A landscape with many valleys, sampled at points; each row gives a point and its height.
A ball rolls from a point to whichever of its 2 nearest points has the largest drop for the distance, and stops where none of them is lower. Distance is the straight distance between rows; heights are no part of it.
J47: [172 155 189  95 120 125  89 142 157 147 122  89 135 128 177 143 133  85
 104 157 102 138  82  76 134 113 143 124]  h=2.25
J30: [104  84 108 169 139 117 135 162 124 116 120 116 120 157 107 128 109 146
 126 100 154  84 160 145  86 151  89 148]  h=4.53
J258: [148 171 156  75  92  77 155  87 155 144  96 162  92 145 170 131 136 126
 172 163 146  70 100 145 139 104 141 100]  h=2.62
J710: [123 161 108 134  72 118 161 104 160 136 103 161 145 130 153 157 107 163
 145 153 157 102  81 171 148 168 106  87]  h=5.71
J619: [125 100  93 165 159 143 115 140 105 126 162 125 129 123  71 131 168 153
 153 110 108 162 146 104 143 120 117 144]  h=2.03
J341: [117 102 115 117 146 127 122 124 107 104 104 128  93 112 117 113 107 119
 113 117 137 129 158 137 101 110 161 150]  h=4.21
J774: [118 119 102 151 143 127 146 133 130 130 157 128 115 132 109 122 144 142
 129 133 110 146  99  86 126 136 112 134]  h=2.43
J362: [102  89  66 135 153 154 169 119 130 137 108 154 160 132 102 143  89 130
 122  80 150  93 177 172 135 141 120  91]  h=6.23
J772: [ 83  96  69  97 136 177 157 124  93 163 151 141 181  88  92  99 130 144
 150  51 169 162 177 201 187 121 167 108]  h=2.59
J137: [130 119 124 130 152 132  86  90  85 122 110 116 114 104  66 163 132 146
 178 145 139 157 122 152 170 132 124 130]  h=2.61
J206: [133  85 127 157 142 103 164 134 126  88 127 142  80 165 131 136 134 147
 127  97 130  54 143 157  98 126 100 132]  h=4.61
J837: [121  88 111 149 138 146 104 176 109 120 114 149 171 117 102 140 138 139
 111  71 125 149 242 126 119 103 130 145]  h=4.52
J134: [122  80 120 152 137 120 114 180 112  83 123 144 140 145  95 114 176 154
 118  71 108 142 226 119 114  89 147 163]  h=4.42
J615: [113 117 162 114 136  99 131 156 148 127  87  91 126 153 125 162 107 107
 112 132 101 141 100 100 130 151 111 129]  h=2.45
J433: [146 133 137 154  88 148 152 102 146 128 114 169 132 115 135 167 115 162
 123 130 144 100 108 166 118 167  85  88]  h=5.92
J198: [148 117 119 136 156 145 113 131 123 116 125 128 139 122  91 135 167 138
 137 105  93 174 135 122 165 104 163 124]  h=2.40
J425: [131 142 119 100 160 122  93  74  98 105 107 111 115 118  66 120 148 127
 181 134 129 169 114 165 176 103 181 119]  h=2.08
J136: [ 86 107  92 108 164 122 145 110  94 118 115 123 148 141  45  90 150 145
 174  84 144 166 157 186 161 117 172 120]  h=1.98
J19: [150 117 190 144 118 136  96 172 105  87 143 104  79 114 194 143 124 111
  91 144  91 113 147  98  78 112 111 184]  h=3.05
J964: [117 137 162 135 101 131  96 184 138 116 134  95 175 128 137  91 146  99
  84 136  77 177 149  47  77 136 119 163]  h=4.31
J920: [114 133 119 169 112 157 109 154 124 142 135 103 157 116 115 152 105 157
 104 142 140 164 113 128 121 180  92 128]  h=6.36
J34: [126  99 168 154 134 106 152 171 124 125 177 107 108 170 139 134 163 118
 145 131  83  94 122  54  95 127  52 151]  h=2.24
J419: [157 130 167 133 144  84 156 139 122 141 162 114  81 189 154 167 170 140
 179 152 120  52  90 117 157 102  83 122]  h=2.70
J624: [ 99 116  73  79 133 179 118 108  98 156 145 131 160  62 124 124  94 125
 109  91 161 194 156 165 174 111 197 109]  h=3.10
J736: [152 131 151 120 135 133  96 111 124 121 103 123 117 103 103 145 139 119
 141 140 110 168 109 121 144 126 141 132]  h=2.34
J49: [101 114  82 152 131 149 165 126 136 129 118 140 140 132 130 167  78 150
  88 108 137 103 146 140 107 162  94  86]  h=6.17
J821: [114 124  91 152 129 160 115 139 103 150 147 141 151  94 110  83 116 129
 113 123 164 151 168 140  96 132 138 154]  h=3.74
J428: [116 125 116 151 123 149  97 171 106 124 148 117 142 106 129  83 122 113
  84 131 129 159 177 101  65 128 132 171]  h=3.93
J75: [130 124 157 174  97 152 127 153 123 115 137 122 131 118 134 154 124 161
  85 132 115 144 125 116  83 170  75 129]  h=6.22
J921: [135  89 179 166 134 109 138 156 134 125 163 116 124 177 115 169 167 126
 155 103  86  77 154  77  93 149  16 136]  h=1.94
J563: [ 96 124 107 112 147 115 150 109 142 131  89 126 151 149  70  93 129 114
 162 108 136 153 120 160 160 143 160 122]  h=1.61
J382: [174 155 131 142 109 125 139  94 130 142 148 184 100 112 181 152 130 145
 137 164 142  54 117 138 123 111  95 112]  h=2.46
J170: [160 132 183 131  96 128 152 137 130 116 176 128  76 120 177 158 159 161
 114 149  98 132  72  90 122 127 105 124]  h=5.09
J656: [ 76  95 106  99 139 132 115 131 109 137 106  99 163 116  64 146 110 142
 140  84 146 210 151 161 181 148 157 125]  h=6.93
J50: [146 102 141 150 111 130 162 137 128  79 164 136  62 127 162 160 151 184
 108 115  99 120  87 123 124 127 122 126]  h=4.87
J174: [130 104 145 153 124 128 122 177 115  92 131 108  93 130 172 136 108 134
  73 126 114 112 142 124  82 127 126 159]  h=2.83
J529: [126 139  71 153 138 133 120 124 128 155 147 124 153 131 113 121 119 148
 160 150 165 124  88 144 180 141 137 131]  h=6.60
J17: [133 155 121 150 121 154 111 128 143 165 121 125 177 109 122 126 110 123
 132 156 141 155  98 137 157 164 121 127]  h=6.49
J150: [117  90 143 142 144 109  99 164  99  61 127 118 109 140  86 135 180 156
 136  88  79 173 195  96 131  93 140 166]  h=4.32
J731: [137 160 154 131 107 144 141 167 151 146 142 117 181 127 151  85 145  95
  72 141  86 154 120  64  82 136 123 126]  h=4.51
J97: [117 128  43 155 132 176 149 122 127 162 164 143 179 110 121 104 126 157
 151 111 158 133 114 175 203 135 163 109]  h=6.69
J708: [139 154 115 126 121 120 169 120 167 148 120 147 153 160 120  96 161 125
 164 133 127 120  75 141 168 131 152 106]  h=3.07
J666: [146 100 173 158 159  96 141 135 124 119 162 111  88 190 131 182 169 137
 178 111 107  47 129 116 131 128  40 126]  h=2.29
J866: [ 78 155  46 132 107 154 134  99 108 144 159 118 146  95 138 143  66 170
  99 150 177 159 113 150 147 167 126 101]  h=7.01
J263: [177 166 148  84 137 130  94  78 158 109 109 127  97 122 137  68 174 101
 158 133 131 134  95 126 127  75 199 124]  h=4.63
J68: [131 180 106 115  97 143 118 103 153 132 138 132 137 102 165 105 104 131
  92 162 143 164  77 128 137 145 172 119]  h=5.16
J60: [112 110 145 170 123 121 115 163 125 134 113 125 153 147  97 114 120 112
 132 130 134 108 169 114  66 160  64 162]  h=4.40
J575: [153 166 121 102 111 122  84  93 159 125 137 113 121 109 151 132 121 133
 130 163 142 164  51 130 180 129 187 125]  h=4.96
J963: [ 84 103  80  80 156 140 133 119  71 130 134 117 163 119  65  91 151 143
 171  62 169 159 169 221 186  92 196 113]  h=2.26
J824: [134 127 117  98 120 135 133  85 128  95  97 157  92  98 122  99 122 124
 126 122 138 135 127 154 110 109 188 126]  h=4.33
J872: [112 196 110  87 101 115  93  78 150 112 143 111  98  98 183 104  77 124
  81 181 147 163  90 103 112 139 169 135]  h=5.30
J588: [ 89 119  42 123 134 131 175 111 137 144 104 154 154 138 130 117  72 128
 135 115 174  76 140 176 151 133 148  99]  h=6.28
J661: [106 124 165 136 119 118 142 140 131 119 107 133 118 131 123 101 112 104
 102 136 118 128 149 101  53 151  94 151]  h=4.24
J549: [125 188 109 133 132 156 143 132 142 164 152 120 174 122 164  93 109  88
  69 167 105 143 119  71  99 138 123 113]  h=4.67
J336: [112  93 133 133 155 123 109 160 122 118  74 124 160 137  77 150 125 115
 131  90 108 153 202 127 134 121 124 141]  h=4.62
J401: [140  96 145 178 142 125 137 131 143 131 139 146 143 157  84 150 165 135
 153  96 106  91 159 110  99 156  42 122]  h=1.57
J6: [104 113 131 145 110 129  67 198 118 119 140  98 167 124 111  93 141 113
 102 126 108 192 180  76  94 128 133 189]  h=4.10
J901: [122 107 116 167 139 129 134 177 127 127 166 113 140 145 122 120 152 127
 117 125  89 134 132  57 104 130  93 150]  h=2.55
J495: [ 80  98  53  71 123 167 145 101  78 146 156 145 145  67 109 121  97 147
 128  85 192 148 157 193 158 105 174 103]  h=2.91
J994: [140  91 191 149 140 102 112 157 114  65 116 124 103 159 100 168 187 143
 143  96  61 139 179 108 128 106  94 146]  h=4.17
J417: [105 126 140 117 119 121 122 139 131 107 106 124 107 118 134  71 106 103
  89 125 134 142 151 113  54 134 155 163]  h=4.09
J126: [160 103 252  94 113  95 159 143 123 140 154 107  95 175 151 159 183 108
 156 127  82  97 137  89 113 102  88 127]  h=3.71
J127: [151 170 111 105  93 110 119 111 163 138 105 133 136 130 176 159 115 139
 142 164 145 119  51 159 198 127 167  97]  h=5.21
J205: [166 167 220  91  92 129 116 128 133 147 142 108 102 115 202 138 124  95
 104 175 112 112 106  75  89 112 112 125]  h=2.71
J135: [162 143 223  82 131  85 150 110 129 141 125 119  81 171 137 141 176 106
 179 145 109  96 109 118 131  92 118 109]  h=3.37
J696: [105 157 103 111 141 121  84 105 117 128 154  96 100 100 149 124  75 107
  92 176 139 168 113  88 114 134 145 152]  h=5.40
J119: [175 152 156 148 120 136 140 116 139 167 135 167 141 128 139 149 151 119
 150 153 124  82 113 117 128 122  78 109]  h=1.80
J215: [133 185 125 108  72  87 134 108 167 158 112 146 139 136 173 132 122 151
 161 181 164 104  60 149 163 151 125 114]  h=5.46
J213: [138 100 115 151 160 118 130 112 116 122  82 147 144 160  86 146 121 121
 163 103 152  54 164 197 136 131 100 111]  h=4.82
J732: [124 121  80 137 111 164 136 107 108 133 137 162 139  84 114  98 112 151
 125 120 175 129 143 178 122 130 158 129]  h=3.53
J117: [ 95 175 123  87 115  86 165  82 144 137 118 148  83 122 175 141  88 122
 125 177 123 105 106  82 108 140  95 109]  h=5.65
J738: [150 166 116  79 139 130  83  77 175 126 121 112 128 111 135  88 127  96
 137 141 138 167  85 120 162 111 202 127]  h=4.78
J632: [ 96 118  69 118 149 134 133 134 142 143 152 106 153 134 111 110 113 130
 115 111 135 185 103 127 179 138 183 129]  h=6.82
J717: [120 177  94 123 148 149 101 113 146 172 155 120 169 108 137  80 104  80
 110 167 128 162 114  83 131 134 147 142]  h=4.80
J403: [126  92 122 147 155 133 100 140 107 135  79 128 154 127  87 156 101 117
 141 108 152 105 184 174 128 132 109 133]  h=4.72
J777: [113 145 117 115 146 104 105 122 125 132 114 109  98 129 160 125  73  95
 115 175 143 105 116 103 111 128 128 150]  h=5.47
J411: [170 123 135 174 142 145 137 113 145 154 138 168 165 142  95 150 167 135
 164 113 124  78 141 139 133 141  62 102]  h=0.97
J61: [124 117 132 154 108 140 149 130 129  99 117 131 104 124 155 181  86 163
  80 125 127 108 120 148 103 165  91 102]  h=6.08
J449: [149 164 165  85  99  95 154 121 181 143 101 128 132 169 143  96 164 115
 155 135 136 116  63 140 152 119 167 105]  h=2.65
J294: [105 136 109 123 133 108 152  85 121 121 122 150  81 115 136 128  94 133
 137 160 138 100 127 113 102 135 102 130]  h=5.56
J643: [154  87 154 157 131 118 170 144 132  80 153 151  84 154 146 144 170 156
 106  89  88  88 137 123 103 114 102 128]  h=4.71
J750: [ 68 115  81  95 150 136 121 121 121 158 137 101 159 110  97 137  78 122
 110 111 149 203 131 127 166 153 154 123]  h=6.87
J912: [140 109  92 123 146 179 115 123 107 136 127 139 162  88  98 135 139 135
 130  90 125 177 159 164 183 105 184 113]  h=2.76
J82: [118 130 132 145 144 121 169 139 139 141 127 134 125 155 161 157  95 109
  91 134 107  72 140  92  87 141  62 105]  h=3.04
J89: [102 127 140 109 144  97 139 132 159 135  87 105 147 165  89 116 126  99
 143 129 118 152  97 118 145 151 135 132]  h=2.05
J982: [148 147 150 105 101 104 154 119 158 124  92 153 107 145 158 115 127 122
 132 140 146  86  90 155 118 121 153 114]  h=2.13
J573: [169 149 180 132 120 145 106 141 112 123 146 121  92 102 203 155 116  99
  89 166  95 104 129  92  89 109 103 139]  h=3.06
J684: [ 84 109  57 132 137 158 140 160 130 164 171 106 182 125 118 109 110 149
 120  84 163 181 118 163 203 146 181 123]  h=6.76
J491: [178 141 121 147 136 122 100 104 100 118 136 153  84 115 159 135 136 136
 160 166 154  56 119 159 137  89 129 148]  h=2.92
J674: [163 132 159 129 106 127 145 153 143 114 119 142 102 132 190 122 121 118
  83 132 124  85 114 137  89 111 144 127]  h=2.54
J398: [155 144 190  86 127  80 164  99 137 141 111 147  70 160 169 141 137 100
 161 151 128  49 124 130 119  92 110 120]  h=3.03
J783: [175 144 162 111 119 137 100  95 129 111 105 151  91  97 135  89 153 108
 143 141 135 119 123 144  99  92 171 144]  h=4.48
J88: [107 143 139 123 119 107 159 155 149 134 113 107 125 158 169 147  86 115
  80 152 116 112  97  99 103 156  98 110]  h=2.80
J283: [178 138 194 109 132 128  61 136 136 122 106  95 123 117 135 150 161  94
 142 145  92 155 103  95 145 100 147 141]  h=1.69
J990: [158 131 106 152 121 134 115 103 104 120 130 161 110 105 115 101 139 148
 158 146 169  89 121 176 127 110 146 142]  h=3.23
J204: [ 66 153  67 121 132 150 135 118 124 169 135 110 177 112 127 111  58 119
  96 137 166 174 131 141 146 172 138 116]  h=6.94
J535: [157  99 223 131 118 113 134 146 121 103 137 133 104 143 137 165 179 117
 136 115  64 114 157  87 100 114  71 143]  h=3.95
J223: [124 137 130 111 161 124  95 114 106 103 106 109 151 138  57  78 179 135
 173  95 124 185 147 179 163 101 203 131]  h=1.58

Where does a ball stop that starts at each point below?
J777 -> J417
J710 -> J417
J549 -> J411
J213 -> J982
J50 -> J417

Call two points neighbours if one is among the 2 nearest of the other. Go from one point of each pair to the other, from neighbour to neighbour, staying as low as possible. Name the highest point that can't be avoided.
J982 and J223 -> J573
J417 and J283 -> J170
J411 and J563 -> J137
J411 and J283 -> J901
J619 and J283 -> J198
J563 and J223 -> J136
